Points, in no order, along strands that fork, close into loops and pass close to each other.
Two points are linked if the straight distance between their rows is under 5.84. Some points are linked to none.
(263): [ 0.09 -2.70  1.25  0.16  4.83 -0.25 -2.88  1.68 -0.24  0.69 -1.32  1.31
  0.97 -1.37  3.83 -1.54  1.38 -3.97  3.39 -0.97]
(192): [ 2.23  2.45 -1.04  0.65  2.24  2.09  2.55  0.43 -0.87 -0.24 -1.72 -2.89
 -1.11 -2.75  0.23 -0.22 -0.09  0.49  1.22  0.21]
(1296): [ 0.18  2.11 -1.45  1.85 -3.45  2.51  1.87  1.65  2.34 -2.44  2.17  1.79
 -3.61  1.27  2.00 -0.85  1.68  0.50  0.60 -1.55]
(869): [-3.29  0.61 -0.84  1.80 -0.37 -1.91  0.30 -2.17 -1.37  0.23  4.39 -0.75
  0.35  0.16 -0.59  1.93 -2.38  0.93 -3.53 -1.64]
(703): [-0.53  0.64  1.18 -3.49 -2.76 -2.50 -1.97 -2.73  1.44 -0.69 -2.16  0.87
 -0.04  3.18 -0.09 -0.75  0.89  1.42 -5.08 -0.07]
(477): [-2.01 -3.05 -1.05  2.13  1.87 -1.03 -0.87 -0.01 -1.98  1.95  3.57 -0.60
  3.32 -2.25 -2.50  2.13 -2.09  1.18  0.78  1.27]
(237): [ 1.32 -0.14 -0.54 -4.89  1.04 -1.51 -3.38 -5.48  0.63  1.55 -3.46  0.93
  2.04  1.85  0.12 -0.77  1.92 -1.27 -4.70 -1.65]
(541): [ 3.38 -1.03  0.50 -0.61  2.16  3.23 -0.52  2.90 -0.59 -0.40 -3.98 -0.08
  0.59 -3.85  1.61 -0.66 -0.41  0.08  3.21  1.16]
(672): [ 2.56 -1.19 -5.04 -4.76 -0.09  2.09 -2.06 -2.92  0.54  0.11 -3.72  0.41
  0.36  0.08  2.43 -0.53  0.42 -1.14 -4.89 -1.17]
(1287): [-2.28 -2.25  2.61  3.98  2.39 -0.05 -1.76  4.01  1.04  1.31 -0.30 -1.52
 -0.33  0.50  1.43 -0.51  1.68 -4.09  4.59  1.99]
(546): [ 1.08 -1.26  0.26 -2.73  0.50  2.70  0.06  4.23  1.20 -1.07 -2.83  0.26
 -0.12 -3.22  2.11 -0.63 -0.46 -0.36  2.37  0.28]
(224): [-4.15 -2.64  0.59  0.84 -1.24 -0.53 -0.90  2.81 -0.36  0.51  3.14  1.19
  1.28 -0.54 -0.62  1.80 -2.78 -0.17 -2.27  0.88]
(95): [ 4.19  1.09 -3.05 -0.62  0.84  3.39 -0.43  0.54 -1.48 -0.37 -2.58  0.65
 -1.27 -2.94  5.14 -0.05 -1.86 -1.85 -4.29  0.53]
(416): [ 1.13  3.38 -1.20 -0.84 -1.69  2.28  5.45  0.56  1.64 -2.01 -0.42 -3.97
 -1.79 -0.93 -2.29  0.91 -1.18  2.88 -0.10  1.22]
(244): [-1.99  1.26  3.10  1.35  1.32 -2.62  1.19 -0.05 -0.60  1.90 -0.88  1.69
 -0.60  3.17 -1.27 -0.77  0.78 -3.00  1.71 -1.16]
(876): [-1.06 -0.97 -2.72 -0.31 -1.24 -1.56 -0.49 -3.25  0.04 -0.96  4.27 -0.62
 -0.79 -0.30 -1.62 -1.28  1.39  3.09  1.86 -1.72]
(960): [-0.92  1.49 -1.26  0.21 -2.07  0.04  2.74  0.10  1.87 -0.48  2.25 -2.26
 -0.84  0.43 -2.81  0.47  0.34  3.55  1.64 -0.05]
(422): [-3.71 -3.23  0.40 -1.86 -0.83 -0.88 -2.45  1.22 -0.29 -0.26  2.03  1.61
  0.94 -1.37  0.67  1.52 -3.48 -0.16 -3.58 -0.33]
(895): [-2.12 -4.56 -0.03 -2.51 -1.49 -3.19 -4.55 -0.49  1.04 -0.88  1.92  2.77
  1.38 -0.77  0.17 -1.79  1.02  1.01  1.07 -1.86]
(1164): [-2.56  1.02  2.29  3.45 -1.56 -1.07  0.98  2.03 -1.27 -0.58  4.17  1.94
 -2.94  1.73  1.42 -1.45  1.32 -1.88  2.91 -0.87]
(446): [-2.26  3.24  0.81 -2.34 -3.93 -0.16  3.03  0.40  2.52 -1.85 -0.60 -0.92
 -1.23  0.49 -1.18  2.09 -1.83  2.08 -2.25  1.24]
(1317): [ 0.86  3.35 -1.69 -0.74 -0.98  2.37  4.09  1.19  0.07 -1.85 -0.65 -3.05
 -1.74 -1.47  0.64  1.18 -1.81  0.76 -2.15  0.34]
(1422): [-2.47 -0.23 -0.24  2.21  0.11  1.98  1.96  2.53 -1.82  1.38  1.92 -0.77
  2.08 -1.26 -1.13  2.58 -2.96 -0.31 -1.09  1.96]
(1384): [ 1.33  1.73  0.16  4.98  0.29  2.01  1.10  1.55 -0.36 -1.72  3.67  3.47
 -2.20 -0.99  3.76  0.20  0.93 -2.90  0.47 -1.30]
(79): [ 0.22  0.24 -1.74 -1.10 -2.62 -2.15  0.02 -2.47 -0.18 -1.42  1.34 -1.22
  0.55  0.19 -0.75  0.48 -0.99  2.51 -2.16  0.78]
(1318): [ 2.17  0.42  0.57 -0.52  2.35  0.37  0.04  1.20 -2.89  0.58 -3.77 -0.23
  0.43 -2.09  2.33 -0.17 -1.08 -1.79 -0.34  1.22]
(1026): [-2.87 -4.55  0.16 -1.52  0.45 -2.37 -5.02 -0.30 -1.36 -0.89  2.17  2.60
  0.21 -0.68  1.81  0.19 -2.44 -0.81 -4.28 -1.70]
(993): [-2.33  0.58  2.66 -1.36 -0.65 -1.50  1.08  1.50  0.74  0.97 -1.31 -0.01
  0.98  0.43 -2.18  1.48 -2.64 -0.17 -0.17  2.09]
(864): [ 0.60  3.88 -0.25  1.32  3.82  1.48  2.50  1.01 -2.69  1.67 -1.04 -0.36
  0.61 -2.56  2.05  1.32 -2.38 -2.29 -1.47  0.91]
(328): [ 1.95  4.56 -0.18  0.72  2.74  2.27  3.34  0.54 -1.44  0.93 -2.92 -2.51
 -0.30 -1.59  0.87  1.13 -1.32 -0.78 -0.80  0.83]
(100): [ 1.61 -2.58  0.39 -0.34  4.41  2.13 -1.66  3.13  1.54  0.08 -1.74  0.87
  0.70 -2.74  4.21 -0.87  0.76 -3.49  4.07  0.21]
(190): [-0.73  4.04  0.04 -1.92 -3.05 -0.46  3.70 -1.61  0.41 -1.75 -0.84 -1.90
 -0.98  0.89  0.54  1.15 -1.84 -0.34 -4.17  1.04]
(638): [ 3.33 -0.85 -2.72 -0.39 -0.24  2.83 -0.13 -0.42 -0.14 -1.73 -1.91 -2.30
  0.87 -2.64  0.13 -0.93 -0.16  3.25  0.23  0.50]
(1386): [-2.10  1.97 -0.66 -0.29 -3.67  0.94  1.30  2.66  2.01 -1.97  0.94  1.99
 -2.88  1.13  2.94  1.27 -0.96 -0.53 -3.18 -1.61]
(1393): [ 0.19 -0.47  0.07 -0.61  0.38 -4.44 -2.61 -5.26 -0.05  0.57  1.60  1.23
  1.09  3.40 -1.84 -1.17  2.60  2.49  0.38 -0.27]
(666): [-1.87 -4.61 -0.11 -1.64 -0.80 -2.97 -4.75 -1.19 -0.96 -1.52  1.60  3.31
  1.37  0.74  1.93 -2.10 -0.36 -1.12 -1.62 -3.11]
(940): [-2.86  0.49  1.80 -2.40 -3.52 -1.81  0.03  0.63  2.17 -0.89 -0.20  2.29
 -1.52  1.56 -0.84 -0.40  0.90  0.24 -0.06 -1.50]
(484): [ 1.15 -2.30  1.16  0.38  2.69 -1.19 -1.46 -0.24 -2.36  2.33 -1.97 -0.22
  2.92 -1.43 -1.65  0.34 -1.68  0.10  2.05  2.41]
(455): [-0.24 -0.78 -3.97  0.84 -0.39 -1.56  0.83 -4.27 -0.53 -0.98  5.03 -2.15
 -0.57  0.55 -1.57  0.37  0.73  1.59 -0.50 -2.33]
(841): [ 1.22  1.83  0.13 -0.19 -0.11  2.99  2.78  0.42  1.88 -0.50 -1.45 -2.92
 -0.39 -1.27 -2.75 -2.19  1.52  3.75  4.14  0.46]
(144): [-2.28 -1.69  1.01  0.15 -3.29  1.70  1.26  4.10  2.58 -0.38  0.46  0.26
 -0.64 -1.10 -1.17  1.33 -1.34  0.70  2.08  1.90]
(1419): [-1.64  1.59  0.26  2.03  1.10 -3.75  0.05 -3.15 -0.38  1.63  2.13  0.45
  0.42  2.53 -2.80 -0.86  2.31  0.11  2.08 -1.93]
(1219): [-0.37 -2.51  1.36 -0.44  2.58 -0.29 -0.52  2.19  0.30  1.54 -1.03 -1.17
  2.27 -2.32 -1.91  0.43 -0.78  0.16  4.21  1.96]
(1098): [ 2.64  3.37  1.53 -1.13 -0.38 -1.81  1.59 -4.18 -0.22 -0.39 -2.62 -0.93
 -0.15  3.68 -0.19 -1.43  4.40 -0.62 -1.60 -0.86]
(84): [ 2.65  3.40 -0.50 -0.81  1.68 -0.68 -0.05 -2.07 -2.26  0.46 -2.85 -0.75
 -0.34  1.11  2.14 -1.32  0.48 -1.97 -2.32  0.67]
(871): [ 4.63 -0.17 -2.77  0.21  0.81  2.15  1.92 -1.58 -1.46 -0.75 -0.81 -4.24
  1.18 -2.14 -1.20 -0.57 -0.67  2.58 -0.45  1.46]
(1291): [-1.12 -2.91  2.13  1.29  3.89 -0.24 -2.75  2.41  1.40  1.52 -1.07  0.33
  0.46  0.78  1.59 -1.08  1.61 -4.00  3.92 -0.58]
(1176): [ 3.24 -1.27  0.77 -0.63  4.19  4.60 -0.61  4.30  1.03 -0.47 -3.03  0.12
 -0.01 -4.39  2.95 -0.64 -0.92 -3.38  3.71  0.73]
(467): [ 1.15 -1.58  1.79 -1.56  1.29 -1.44 -1.90  0.45 -0.63  2.23 -3.67 -0.24
  2.69 -0.80 -2.38  0.84 -2.81  0.10 -0.04  4.85]
(825): [ 0.76 -1.39 -0.14 -2.15 -1.23 -3.02 -3.79 -4.51  1.02  1.03  0.15  1.77
  1.54  3.57 -1.44 -0.60  3.75  1.88 -1.31 -1.04]
(1382): [-1.73  0.05  0.10  1.79  0.99 -1.41  0.09 -2.67 -0.20  1.16  1.49  0.45
 -0.78  1.24 -0.64 -1.67  3.73  0.37  3.74 -3.20]
(840): [-3.56  1.36  0.39 -2.52 -5.33 -0.22  1.39  1.26  3.52 -1.50 -0.14  0.90
 -1.56  0.58 -1.50  1.15 -0.72  1.87 -1.48 -0.43]
(1261): [ 2.44  3.71 -1.92  1.13  1.80  3.72  4.46  0.34  0.02 -1.10 -0.01 -3.14
 -1.24 -0.51  0.82 -1.05  0.77  0.72  1.34 -1.39]
(167): [ 0.14  2.12  0.21  2.74 -3.34  2.29  1.43  2.12  0.86 -1.47  1.81  0.07
 -3.86  1.03  0.16 -1.17  2.50  1.20  3.18 -1.91]
(650): [-1.54 -2.28 -0.62  2.11  2.31 -2.36 -1.56 -1.31 -1.43  2.46  2.79  0.21
  1.87 -1.38 -3.22  0.16 -0.82  2.74  3.36  0.03]
(1410): [-0.88 -1.74  1.73 -3.30 -0.96 -3.10 -3.37 -0.63 -0.40  1.09 -0.75  1.01
  2.11  0.76 -2.19  1.50 -3.98  2.25 -2.65  3.31]
(917): [ 3.08 -0.93 -0.60  0.88  1.98 -2.01 -1.08 -5.48 -0.31  1.23  0.55 -0.73
  1.56  2.23 -2.85 -2.15  4.54  2.99  2.70 -0.69]
(268): [ 3.67 -0.23 -0.12  0.43  3.21  1.57 -0.23  1.13 -2.86  1.15 -3.36 -0.89
  1.12 -4.18  0.29 -0.06 -1.45 -0.13  1.37  2.00]
(669): [ 3.48 -1.38 -3.14  0.36  2.57 -0.50 -1.41 -5.00 -1.13  1.15 -0.73 -1.36
  1.82  1.16 -2.98 -1.02  2.97  1.21  1.95 -0.40]
(480): [ 0.25 -1.61 -3.94 -0.45 -0.66  0.34 -2.62 -0.62 -1.74 -1.82  2.37  1.85
 -0.15 -1.85  4.73  0.06  0.31 -0.36 -2.46 -3.41]
(949): [-1.51  0.32 -0.55  0.21 -2.58  1.27  1.43  1.91  2.06 -0.80  0.27 -0.83
 -1.38 -1.03 -1.81  1.17 -0.98  3.02  1.05  0.68]
(1045): [-3.39  1.35  2.59 -0.93 -3.20 -1.97 -0.14  0.23  1.56  0.06  1.43  2.74
 -2.27  4.34 -0.32 -1.62  2.27 -2.11  0.62 -2.71]
(906): [-1.16  1.09 -1.11  1.91  1.44 -1.00  0.94 -1.59 -2.54  1.51  1.17 -2.41
  1.77 -1.53 -1.50  1.99 -1.85  1.12 -0.71  0.66]
(1107): [ 1.32 -0.55 -1.66 -0.92 -0.60 -0.22  0.17 -2.01  0.45 -1.26  1.18 -1.58
 -0.20 -0.43 -2.22 -1.75  2.50  2.88  2.79 -1.62]
(823): [ 1.67  1.87 -2.08  3.06 -0.31  4.50  3.87  2.96  0.99 -0.93  1.44 -3.24
 -1.21 -1.39 -0.34 -0.23  0.08  2.02  1.68 -1.21]
(915): [-1.37 -0.52 -1.01  3.14 -1.18  0.61  0.97  1.20 -0.49  1.53  3.08 -0.41
  0.12 -0.60 -2.09  0.19  0.35  1.09  2.30  0.07]
(1365): [-0.13 -1.02  0.33 -0.93  0.98 -0.35 -0.95  0.82 -2.00 -0.01 -0.32  0.76
  0.94 -2.40  2.70  0.32 -1.87 -1.58 -1.59  0.33]
(140): [-1.17 -0.43  1.35 -2.44 -1.00 -2.05 -1.26 -0.71  0.40  0.19 -0.84  0.11
  0.91 -0.92 -2.04  1.62 -3.11  1.71 -0.50  1.96]
(451): [ 2.37 -0.80 -2.86 -4.50  0.81  0.42 -3.05 -3.82  0.75  1.33 -4.57  1.12
  0.95  0.75  1.92 -1.36  2.42 -1.59 -3.46 -2.58]
(767): [-0.90  3.10  4.95  0.79 -0.79  0.20  1.81  2.21  2.08  0.10 -1.93  2.04
 -2.16  3.73  0.03 -0.79  3.10 -2.70  2.41  0.53]
(592): [ 4.33  0.70 -4.12 -0.53 -0.42  3.08  1.09 -0.18 -1.10 -0.94 -1.98 -2.31
 -0.63 -2.01  2.60  0.31 -1.93  0.11 -3.71  1.60]
(1268): [ 1.71 -1.65  0.19  2.82  2.15  4.09  0.63  4.90  0.76 -1.12  1.34  1.20
  0.15 -2.57  3.30  1.38 -1.24 -2.09  1.62  0.38]
(1051): [ 0.47  3.95  1.13 -0.87  0.95 -0.68  1.12 -1.06 -1.40 -0.27 -1.94  0.10
 -1.13  0.91  2.87  0.76 -0.94 -1.49 -3.50 -0.07]
(938): [-0.25 -2.40 -0.32  0.81  2.35 -1.17 -1.14 -0.16 -2.94  2.79  0.97 -1.28
  4.07 -3.61 -2.40  2.34 -2.65  1.03  1.18  3.12]
(1282): [-0.32  4.06  0.42 -1.64 -0.74 -1.07  1.67 -1.60 -1.90 -0.84 -1.15 -1.14
 -1.12  1.45  1.86  0.14 -2.60 -1.01 -6.15  0.45]
(903): [-2.16  0.28  2.62  3.08  1.67 -4.00  0.08 -2.03 -1.82  2.03  1.97  1.14
 -0.48  4.14 -2.67 -0.44  0.72 -2.42  1.76 -1.97]
(9): [-2.48 -0.65  1.86  0.79 -4.95  1.14  0.92  3.66  1.83 -1.60  2.67  1.61
 -3.04  1.40 -0.10 -0.69  1.16  1.01  3.17  0.57]
(220): [-2.84  0.53  3.62  0.49 -0.35 -1.07  0.63  2.91  1.28  0.46 -1.54 -0.26
 -0.07  2.19 -0.84  0.32 -0.97 -3.21  0.67  1.94]
(584): [-3.75  0.35  0.71  4.10 -0.67 -2.26 -0.07 -0.70 -2.60  0.93  3.22  0.22
  0.32  2.29 -1.12  1.63 -1.65  0.14 -3.34 -1.17]
(528): [-0.37  1.28  2.50  0.60  2.47 -1.59 -0.22  0.36  0.83  0.94 -0.65  2.56
 -0.66  2.62  0.79 -1.38  1.98 -4.02  2.36 -1.96]
(991): [ 4.90  0.76 -4.10  0.22  0.46  2.85  2.11 -1.98 -2.19 -0.58 -2.24 -3.67
  0.55 -0.83 -0.56 -0.30 -1.75  0.16 -2.64  1.90]
(720): [-1.27 -0.82  2.58 -4.18 -4.19 -3.01 -3.45 -1.41  2.15 -1.53 -1.72  3.04
 -0.04  2.51  0.17  0.00 -0.02  1.61 -4.48  0.15]
(1005): [-0.32  0.13  2.53 -1.95 -0.25  2.44  1.21  4.35  3.36 -0.56 -2.07  2.02
 -2.09  0.03  0.75 -1.07  2.54 -1.89  3.24 -0.43]
(281): [ 0.36 -0.12 -0.97 -0.96 -0.57  1.27  0.67 -0.30  0.42 -1.34 -0.76 -2.07
  0.19 -2.92 -0.85  0.79 -1.34  2.90  1.07  1.30]
(482): [ 0.14 -0.92  0.79 -2.15  1.00 -2.58 -3.30 -0.95 -1.10  2.39 -2.18  0.30
  3.10  1.24 -3.56  1.62 -3.68  3.04 -1.20  4.52]
(837): [ 2.35  1.14 -1.69  0.33  2.24  2.96 -0.28  1.40 -1.61 -0.51  0.14  1.85
 -0.37 -3.67  5.12  1.50 -2.71 -2.61 -2.83  0.04]
(570): [-2.85 -0.26  5.33 -1.64  1.71 -3.25 -0.80  0.99  1.61  0.96 -2.72  0.09
  0.67  3.08 -1.42 -0.25  0.01 -3.15  0.57  1.19]
(495): [-2.13 -1.89  1.08  3.34 -0.30 -0.07 -0.09  3.70 -1.21  0.06  2.66 -0.01
  1.46 -0.08  0.13  2.00 -2.06 -1.62 -1.59  2.28]
(1256): [ 0.85  1.00 -1.01 -2.25 -2.23 -2.44 -0.83 -3.44  0.34 -1.46  0.22  0.52
  0.42  2.86  0.22 -0.48  0.26  1.45 -3.93 -0.09]
(548): [-0.98 -3.00  0.93  2.41  0.81  1.27  0.09  4.16 -0.33  0.70  1.91 -0.83
  1.10 -1.62 -0.20  1.47 -1.05 -1.37  2.25  1.80]
(777): [-0.25  0.86 -0.52  0.14 -0.55  2.10  0.74  0.86  0.73 -0.64 -0.78 -1.05
 -0.49 -1.46 -1.49 -1.81  2.16  2.13  2.93 -1.59]
(1180): [ 0.82 -0.06 -0.25 -3.42 -0.24 -2.70 -2.95 -6.19  1.56  1.76 -2.00  1.52
  2.14  3.88 -0.86 -0.17  1.95  1.17 -4.01 -1.31]
(1428): [ 4.99  0.72 -0.76 -1.62  0.33  5.14 -0.42  1.42  2.26 -2.05 -4.06 -0.48
  0.11 -2.55  2.38 -2.46  2.81  1.85  1.11 -0.25]
(699): [-0.72  1.23  1.92  4.35 -1.11  0.72  1.86  2.54 -0.86 -1.50  5.33  2.24
 -3.61 -0.30  3.02 -0.63  0.43 -1.83  2.30 -0.97]
(987): [ 1.93 -0.89 -0.58  4.50  2.03  3.62  0.51  3.22  0.86 -1.84  1.50  2.99
 -1.10 -2.21  3.82  0.67  0.04 -3.87  0.42 -1.02]
(679): [-0.44 -1.53  0.76  3.34  1.25  3.81  0.65  6.27 -0.33 -0.80  1.86 -0.46
  1.04 -2.71  1.99  1.90 -1.29 -1.31  1.66  3.65]
(686): [-0.52  4.11  0.24  1.92  0.54 -1.95  3.84 -2.27 -1.18  0.54  0.54 -2.60
 -1.33  2.66 -1.63 -0.24  0.40 -1.09  0.09 -1.39]
(894): [ 2.46  0.76  0.15 -0.30  0.84 -3.98 -0.79 -6.62 -0.64  1.17  0.84 -1.01
  1.08  3.50 -2.72 -1.98  2.95  2.21  0.86  0.25]
(1306): [ 0.33 -0.20 -2.68 -1.06 -1.66  1.03  0.29  0.61  0.60 -2.25  1.90  1.02
 -1.58 -1.30  4.21 -0.18  0.09  0.42 -1.47 -3.18]
(1012): [-2.91 -0.76  5.25 -2.89  0.92 -3.52 -2.31 -0.51  0.66 -0.17 -1.57  0.46
  1.01  2.97 -1.35 -0.09 -2.25 -0.75 -1.76  2.18]
(316): [-1.56 -0.51 -0.69  2.17 -3.47  0.95  0.79  0.95  0.98 -0.21  2.97  1.08
 -2.22  1.12 -0.85 -0.26  1.33  1.53  3.58 -1.06]
(326): [ 2.16 -2.59 -4.69 -0.43  1.89  0.33 -3.78 -2.50 -2.27  2.17 -1.63  1.45
  1.35  0.91  2.71 -0.54 -0.72 -1.73 -4.39 -1.73]
(1385): [-2.72 -3.24  2.35  0.19 -4.58  1.54 -0.21  4.75  2.75 -0.85  1.94  1.34
 -1.94  0.04 -1.56  0.49  0.37  0.25  3.24  2.34]
(645): [ 1.95  2.29  0.51 -0.13 -0.18  1.96  3.83  0.80  1.72 -1.33 -1.51 -4.70
  0.03 -1.69 -3.67  0.17 -0.99  4.29  2.24  1.68]
(435): [ 0.46  0.29 -2.49  1.86 -2.39  3.47  3.75  1.00  1.34 -1.70  2.50 -3.06
 -1.49  0.04 -2.30 -0.47 -0.03  2.91  1.77 -0.92]
(1348): [ 2.81  0.12 -3.06 -2.80 -1.90  1.57  1.24 -1.33  0.43  0.05 -3.77 -2.72
  1.03 -0.11 -1.17  1.44 -1.63  0.76 -4.38  2.76]
(284): [-1.38 -2.66  3.95 -4.08 -0.25 -3.63 -4.45 -0.79  0.91  0.89 -1.69  2.44
  1.45  2.48 -1.76  0.27 -2.32  0.87 -3.50  2.64]
(732): [-1.02  1.45  1.03  1.41  2.47  0.82  2.46  2.41 -1.88  1.78 -0.66 -1.01
  1.08 -1.33  0.37  2.87 -2.68 -2.08 -0.71  2.14]
(59): [-0.92  1.05 -2.71 -0.29 -2.83  1.75  0.89  1.01  2.90 -3.22  2.25  1.99
 -3.49  0.10  3.72 -0.98  1.86  0.73 -1.12 -3.75]
(1177): [-1.34  0.55  1.86 -1.64 -2.16  0.42  1.28  2.60  2.77 -0.45 -0.82  1.84
 -1.38  1.15  0.13 -0.15  1.90 -0.65  1.15 -1.05]
(600): [-0.02  0.29  0.04  0.23  2.17 -2.16 -0.97 -1.75 -0.35  0.39  0.45  2.66
 -0.57  1.32  1.49 -1.56  3.28 -1.99  2.43 -3.99]
(587): [-0.30  2.46  4.01 -3.12 -1.77 -1.28 -0.27 -1.60  1.97 -0.54 -0.79  2.05
 -1.97  2.55  0.06 -1.56  5.10 -0.74  0.31 -2.34]
(1338): [ 3.05 -1.16 -3.54  0.21  1.92 -1.51 -1.99 -5.68 -1.52  1.31 -1.63 -1.00
  2.14  1.68 -1.64 -0.18  0.48  0.11 -1.64  0.08]
(249): [-3.08  0.06  0.25  3.95 -0.98 -2.18  0.56 -0.52 -1.71  1.34  3.94  0.06
 -0.65  1.76 -1.85  0.53  0.01  0.44  0.92 -0.57]
(1174): [-3.00  1.93  2.58  1.43 -2.19 -0.37  2.49  2.45 -0.36 -0.16  0.93 -0.34
 -0.63  1.81 -0.60  2.12 -3.14 -1.03 -3.51  1.24]
(967): [-0.81 -2.02  0.24  2.08  3.17 -0.66 -0.89 -0.93 -1.88  3.21  1.51 -0.97
  2.20 -1.70 -3.85  0.31  0.59 -0.11  5.16  0.23]
(808): [ 1.75 -2.18 -5.60 -2.25  0.98  1.72 -2.77 -1.51 -1.21  1.86 -3.44  1.20
  1.51 -1.40  3.04 -0.22 -1.11 -1.74 -4.39 -1.33]
(589): [ 3.63  2.62  0.12 -2.15 -1.04 -0.47  3.44 -2.95  0.30 -2.23 -0.35 -2.86
  0.15  2.03 -4.12 -0.92  1.46  3.38 -0.59  1.53]
(999): [ 1.91  0.37 -1.97 -0.33  0.95 -0.49 -1.69 -3.59 -1.73  1.39 -2.96 -0.49
  1.07  1.36  0.44 -0.41  0.77 -0.65 -1.88 -0.33]
(364): [ 0.73  2.79 -1.61  0.87  0.77 -0.70  2.32 -2.43 -0.90 -0.37  0.39 -1.62
 -1.04  0.55  0.16 -0.36  0.32 -0.64 -0.71 -1.30]
(1114): [-1.09 -3.61  0.72  1.24  2.34  0.00 -0.44  1.55  0.57  2.62  1.04 -0.93
  1.29 -0.86 -3.81  0.21  0.03  0.18  5.73  1.77]
(1297): [-2.15 -2.09  3.27  4.43  1.11  0.33 -0.18  4.68 -0.22  0.65  1.99 -1.61
  0.09 -0.97  0.81 -0.07  0.21 -2.67  3.39  3.26]
(289): [ 3.24  0.73 -1.03  1.78  2.96  2.14  1.44 -0.18 -2.44  0.33 -2.50 -3.41
  1.28 -3.57 -0.83  0.33 -1.27  1.06  0.62  2.20]
(919): [ 0.26  4.31  0.18  2.42  0.47  0.30  4.74 -0.94  0.14  0.68 -0.03 -3.43
 -1.73  1.65 -2.46  0.92  1.18  1.39  1.50  0.15]
(1102): [ 2.06  2.42 -0.69  2.65  4.03  4.06  0.94  1.56 -1.54  1.01 -0.71  0.78
  1.09 -3.37  3.21  1.84 -3.27 -4.00 -2.05  1.02]
(1398): [-0.24  0.85 -2.90  1.55 -0.11 -0.18  2.56 -2.45 -1.54 -0.98  3.65 -2.56
 -1.23  0.46  0.01 -0.34  0.88  0.05  0.02 -2.54]
(391): [ 0.99 -2.02 -2.51 -0.22 -0.43 -0.16 -2.91 -0.71 -1.75 -0.11  0.23  0.87
  0.30 -2.29  2.93  0.79 -1.13  0.18 -2.16 -0.92]
(51): [ 0.01 -1.97  2.06 -2.48 -1.42 -2.13 -3.81 -2.79  1.53  0.43 -1.64  3.13
  1.19  1.48 -1.06 -1.15  3.97  1.83  0.22 -1.19]
(752): [-2.63  0.93  3.00  2.64 -3.14 -1.84  0.38  0.96 -0.08  0.23  1.94  1.90
 -2.54  3.55 -0.41 -0.37  1.18 -1.15  1.03 -0.92]
(1312): [ 1.10  0.39  0.87 -2.05  1.12  2.09  0.01  3.38  2.30 -1.52 -2.45  1.77
 -1.04 -1.56  2.64 -0.21  1.66 -1.55  1.92 -1.22]
(433): [-0.24 -3.36  1.14 -2.73 -1.99 -1.52 -4.02 -0.93  1.96 -0.46  0.26  3.24
 -0.03 -0.70  0.42 -1.99  3.58  0.96  1.33 -2.30]
(941): [-2.93 -3.41 -2.30  1.04 -1.64 -0.62 -0.99  0.44 -1.01 -0.11  4.63  1.47
 -0.15 -1.60 -0.53  0.87 -0.58  0.94  0.61 -1.93]
(1245): [-0.95 -3.11  2.20 -3.64 -1.86 -2.64 -4.33 -1.25  1.49 -0.61 -0.73  3.52
  1.69  1.95 -0.44 -0.42 -0.53  1.63 -2.72  0.56]

How many points has the smallest loop of links through each point below? Write 0 if it is on no loop.
(991) | 10
(190) | 31
(391) | 18
(1005) | 21
(650) | 7
(541) | 16
(1382) | 6

A fork is a point with three links, a tip a point with one. Leave the first point through the second and follow the links. Name the first fork or tip that comes.
(840); (446) | (825)
(1318); (1365) | (316)
(1317); (416) | (919)
(316); (167) | (268)
(686); (364) | (1317)
(669); (1338) | (940)

A piece is all that can be reached along the links. How many separate loops has the piece of each point below (a circle has one, a figure eight two, a Y none), and how many tips (points with one link)?
(84) | loops 6, tips 2
(467) | loops 2, tips 1
(903) | loops 1, tips 0
(777) | loops 0, tips 2

Name the points in between on the shortest way along the links from the first point to the second, in order.
(592); (224) | (95) > (837) > (1102) > (864) > (732) > (1422) > (495)
(1051); (51) | (84) > (999) > (1338) > (669) > (917) > (894) > (1393) > (825)
(416); (686) | (645) > (841) > (777) > (1107) > (876) > (455) > (1398) > (364)
